Each row is a point on a tangle of strands that fork and nearly touch. The rows are in no order.
In the rows, zero is written as 128.
Points whose rows are less than 108 apart are linked; no others are. Some points are linked to none.
Q559: [ 96  90 154  87 159 133 165 100 162  99  87 139 127 128 136  86 101  95
 149 167]
Q374: [147 105  80  49 114 168 115 108 136 132 104 164 187 140 144 141 115 144
 144  95]
Q401: [120 131 158 211 174 116 155 125 126 112 135 115  68 120 105 129 181 116
 122 120]
Q87: [136 143  83 108 148 136 144 155 217 117 172 136 138 135 108 170 146  76
 146 153]
Q375: [ 89 147 136 114  76 114 105 136  43 134  78 121 157 133 175 126 134 149
 119 131]
Q281: [169 139 135 101 100 180 122 107  80  88 122 139 191 110 183 140 105 152
  89 122]
Q659: [159 110 132 150  92 126  85 152  99 181 132 113 139 141 119 132 151 166
 173  85]
Q358: [124  71 119 201 103  99  82 138 115 170 150 107 113 124 127 140 165 162
 198  71]
Q152: [120 193 149 106 132 123 100 104  78 140 127 101 166 134 134 157 103 123
 123 125]
Q742: [102 143 157  98 102 127 126  96 146 155 120 146 121 115  91  63 117 127
 112 113]
Q21: [ 43 116 166 104 116  88 135 112 102 102  77 109 111 108 162 108 105 122
  99 151]
Q861: [121  95 158  92  80 185 100  97 119 148  96 136 142 186 150 114 139 168
 178  95]
Q354: [111 141  84  98 126 122  94 132  96 124  87  95 113 129 130 176 100  99
 106 152]
Q387: [111 163 112  94 124 150 146  94 147  89 124 133 156 139 118 157 114 121
  95 172]
Q480: [143 118 146 168 182 110 139 167 175 148 165 150  98 129  69 117 203 193
 186  82]
Q636: [ 92 148 155 133 142  74 109 138  96 112 160 113 146 102 177 143  90 118
  82 122]
Q298: [126 136 124 113 172 102 151 142 213 150 181 154 161 146 127 136 122  69
 155 133]
Q427: [107  97 142 125 164  99 144 112 145 100 140 113  94  88 159  86  93  84
  81 131]
Q525: [101  93 132 212 116 106 109 136 163 152 160 124  74 156 114 131 189 194
 192  90]
Q609: [116 141 137 183 141  73 166 170 163 143 131 175  98 114 103  93 197 164
 153 163]
Q71: [ 78 140 125 130 110  78 132 147 110  85 106 105  97  93 121 113 121 114
  84 152]
Q181: [105 101 105 129 120 115 111 127 130 167 106  88  79  95 132  72 111  75
 123 109]
Q944: [150 152  76  75 162 136 127  93 117 104  90 154 165 135 151 145 109 139
  94 185]
Q714: [155 105  55 116 130 150 127 155 173 117 128 116 135 129 122 163 116  85
 171 154]
Q149: [155 109  50  94 130 120 130 179 127 119 103 127 150 104 106 146 121 118
 129 143]
Q624: [ 76 140 171 104 127 113 124  93 113 102  90 138 160 148 168 140  88 108
  95 148]
Q531: [128  95 166 127 158 140 173 115 175  72 111 130 107 121 117 124 115 119
 151 126]
Q892: [121 146 145 130 102 119  88 123  32 142 117 100 165  95 151 136 120 133
 111  97]
Q889: [110 179 145 119 185  78 109 140 124 133 141 113 159 118 166 164  62  94
 107 143]
Q711: [157 135  99  74 140 127 140 134 130 133  95 179 152 138 123  94 100 139
  97 186]
Q541: [113 148 119  70 159 108  99 121  96 100 111  89 113 109 162 116  78 111
  59 112]
Q64: [ 76 123 127 216 120  76 116 103 151 159 161 163 113 164 126 114 198 189
 178 115]
Q942: [104 110 124 126 102 114 144 148 168  73 141 127 147 105 164 147 132 111
 100 156]
Q510: [ 73 107 152 110  68 154 132  86 150  96 118 127 154 136 167 175 110 116
 141 116]
Q256: [126  91 139 121 122 170 120 110  85 125 110 127 166 149 202 161 105 114
 147 102]
Q468: [144 143 158 124 127 103 139 155 125 137 143 162 179 136 114 116  97 143
 132 151]
Q824: [121 149  96  73 103 118 116 122 138 140  96 131 149 117 101  93 115 131
 127 112]
Q369: [120 117  56  51 142 140 102  91 102 133  71 142 178 118 171 157 105 122
 115  87]
Q251: [143 159 112 109 126  88 131 165 112 112 121 177 168 113 130 134  92 141
  96 183]
Q441: [121 119 125  72  77 186 100 110  85 120  56 139 161 174 142 131 134 160
 140 114]
Q565: [179 120  58  95 144 146 119 140 125 129 122 136 184 134 122 166 108 155
 144 110]
Q270: [181 166  85 112 130 141 148 187 154 133 137 161 117 171  77 117 144 135
 138 206]
Q301: [127 119 137 175 145  85 162 186 130 112 126 151 117  95 108 100 136 128
 135 153]
Q141: [124 106  67  86 183 145 110 116  75 116  73  96 121 134 166 147  94  80
  94 157]
Q272: [164 134 118  79 105 153 117 111  93 159 127 126 143 115 113  86 113 160
 135  83]
Q448: [181 110 119  95  63 228  93 101  73 137 134 130 162 172 174 109 143 154
 151  95]
Q558: [101 163 154 136 121 100 109  96 148 170 167 126 126 136  95 131 132 115
 150  89]
Q370: [193 108 104 149 128 206 155 131 148  93 169 139 138 125 143 160 116 115
 117 145]
Q46: [183 137 107  99  73 198 113  80  90 127 145 157 169 141 177 120 123 149
 100 138]
Q463: [166 116  66  72 142 145 134 139 115 125 108 125 124  93 135 131 107 116
  79 129]
Q615: [156 146 121 160 101 152 161 158 155 145 130 150  67 160  76 109 165 140
 139 201]
Q509: [ 99 150 131 187 122  72 120 143 161 178 162 158  97 150 107  93 177 147
 161 134]
Q673: [166  90 174 130 141 117 155 145 155 129 144 174 165 129 131  95 114 152
 153 102]
Q320: [137 147 181 191 119 116 141  96  87 130 146 138 142  98 128 111 130 157
  85 116]
Q924: [104 157 111 122 134  80 140 158 141 112 150 116  88 113 134 105 116  85
  70 186]
Q959: [155 115 131 131 132 180 134 108  84 100  99  89 107 151 102 157 111 136
 134 147]
Q996: [126  89 159 111 130 150 156 119 181 105 142 140 149 133 116 139 120 153
 168  94]
Q104: [160 129 110 128 153 177 138 109 148 122 152  94  87 116 107 133 106  64
  99 111]
Q850: [120 148 148 187 153 126 180 130 155 119 159 145  58 102  95 101 191 121
  76 164]
Q953: [118 139 155 184 166  90 120 133 131 131 150  93  89 111 114 170 144 107
 139 106]
Q357: [124 124 126 173 151  93 140 127 145 151 162 179 100 109  82  58 187 201
 172  78]
Q128: [142  74 154 122 109 165 104 132 143 134 146 135 153 170 151 139 124 167
 194  93]
Q935: [123 124 144 128 154 122 133 112 177 137 179 130 142 118 146 134 100  55
 126 109]
Q548: [184 152 125 142 100 188 107 140 119 141 140 117 114 191  92 144 142 176
 154 140]
Q620: [102 137 122  75 175  89 112 135 151  85 129 101  85 104 175  82  83  87
  58 134]
Q56: [172 138 128 164 113 124 114 169 116 173 173 136 127 111  85 116 163 193
 169  88]
Q780: [ 80  90 105 172 100  85 135 174 141 107 134 105 126  97 154 166 131 122
 115 165]
Q583: [127  98 145 137 116 150 127 109 101 141 111 141 137 133 175 102  97  97
 121 129]
Q90: [166 114 148 112  72 195 105 109  71 143 110 122 148 107 155 107 142 146
 147  80]
Q532: [133 114  98 159  72 134 115 135 149 159 170 107 120 124 131 131 133  74
 123 133]
Q324: [ 80 104 116 190 103  69 138 161 164 137 158 134 111  78 128 150 182 103
 127 135]
Q813: [120 175 157 122 164  86  90 113  81 120 146  84 124  85 155 119  97 118
  66  82]
Q901: [134 141 145 127 108 161 101 121 138 126 138  95 110 177  86 160 147 178
 180 105]
Q618: [ 79 103 135 152 118  58 138 117 135 140 121 138 110 105 102 105 147 142
 147 107]
Q223: [ 89  84 164 140  79 126 142  99 158  92 127 121 108 121 176 133 134 106
 117 136]
Q735: [140  89 154 163 123 155 131 124 101 130 108 105  83 144  91 110 138 133
 149 117]
Q522: [ 88 141 136 189 195  72 145 155 157 139 130 102 124 114  99 173 165 103
 177 125]
Q134: [155 150 103  75 115 150 114 166 175 142 137 147 135 173  72 124 154 159
 170 159]
Q908: [ 95 159 137  89  83 141 132  72 174 114 144 135 142 132 144 137 129 125
 106 124]
Q154: [130 129 154 152 140 123 150 159  95  89  92  93 110 142  99 171 119 133
 138 169]
Q78: [110 191 137 149 146 111 165 153 166 111 164 135  76 107 112 130 155  78
  70 168]
Q681: [142 201 156 119 125 117 117  88 123 147 175 125 151 130  99 154 103 121
 112 111]
Q749: [149 142 128 127 140 129 153 140 160 158 133 119  89 121  53 109 147 138
 146 117]
Q444: [196  97 100 133 108 181 142 130  93  83 135 139 148  93 161 145  98 131
  94 129]
Q721: [161 125 121 208 137 117 145 145 114 155 169 155  98 107  97  92 185 190
 136  84]
Q890: [108 129 110  86  91 142 119 131  75 130  48 105 141 139 148 146 105 135
 141 155]
Q393: [124 171 181 155 138  95 132  93 124 153 119 145  99 126  72  67 126 159
 119 117]
Q581: [131 142 144 159 179 109 163 174 128  86 128 133 109 120 110 157 143 113
 116 177]
Q722: [141 110 102 103 144 157 100 105  70 110  93  98 162 130 197 165  77  95
  99 119]
Q22: [111 142 145 183 164  89 141 181 173 141 149 108 105 141  77 158 205 140
 196  94]
Q644: [130 168 193 172 144 102 127 112 124 145 150 154 125 139 104 125 143 174
 107 124]
Q478: [106  91  54  62 145 173 107 100  92 116  48 147 179 134 219 172 131  88
 110 108]
Q693: [ 93 116 137  81 174 105 136 118 132 129  89 140 156 164 142 130  91  91
 131 166]
Q236: [155 116 121 148 106 158 142 136 114 150 114 113  78 154 111 102 142 111
 131 180]
Q111: [142 151 159 137 168 116 137 133 168 166 161 109 123 138  74 130 145 108
 172  86]
Q355: [169 141 143 134 120 151 108 187 163 157 149 150 138 212  92 135 146 187
 174 151]
Q899: [122 100 136 134 159 135 149 102 152 141 131  93  77  95 105  97 126  85
 116 114]
Q992: [118 113 186 159 101 144 139  93  72 127 117 119 135 130 161 104 107 149
 102 116]
Q257: [150 110  81  93 132 189 119  95 131 131 135 100 128 107 154 125  92  85
  80 118]

A fork is a point with three links, a tip a point with one. Leave the first point through the second and follow the links. Name the first fork or tip that comes.
Q393 / Q742 -> Q370
Q22 / Q480 -> Q901
Q90 / Q272 -> Q890
Q64 / Q525 -> Q996
Q251 / Q711 -> Q324

Follow the links from the first point to the second, and from the first to the third. Name the last point that the two ways share.
Q944 / Q721 / Q281 -> Q996
Q620 / Q298 / Q478 -> Q149
Q558 / Q525 / Q742 -> Q890
Q624 / Q583 / Q681 -> Q890
Q251 / Q301 / Q722 -> Q996
Q541 / Q374 / Q298 -> Q149

A fork is a point with three links. Follow the links from the first point to the second and name the forks in between, in order.
Q749 / Q721 -> Q890 Q996
Q850 / Q742 -> Q996 Q890
Q559 / Q324 -> Q996
Q374 / Q541 -> Q149 Q899
Q892 / Q370 -> Q890
Q813 / Q369 -> Q899 Q149

Name the points in between on the shortest way along the links from the first point to the second, in order.
Q558 / Q444 -> Q681 Q152 Q892 Q375 Q890 Q354 Q141 Q722 Q256 Q583 Q992 Q320 Q644 Q393 Q742 Q824 Q272 Q90 Q448 Q46 Q281
Q735 / Q357 -> Q959 Q154 Q581 Q301 Q609 Q509 Q64 Q525 Q358 Q659 Q56 Q721
Q624 / Q509 -> Q21 Q71 Q924 Q78 Q850 Q401 Q953 Q522 Q22 Q480 Q357 Q721 Q56 Q659 Q358 Q525 Q64
Q548 / Q609 -> Q355 Q134 Q270 Q615 Q236 Q735 Q959 Q154 Q581 Q301
Q824 / Q324 -> Q742 Q393 Q644 Q320 Q992 Q583 Q256 Q722 Q141 Q354 Q890 Q441 Q861 Q128 Q996 Q673 Q468 Q251 Q711 Q944 Q387 Q908 Q510 Q223 Q942 Q780
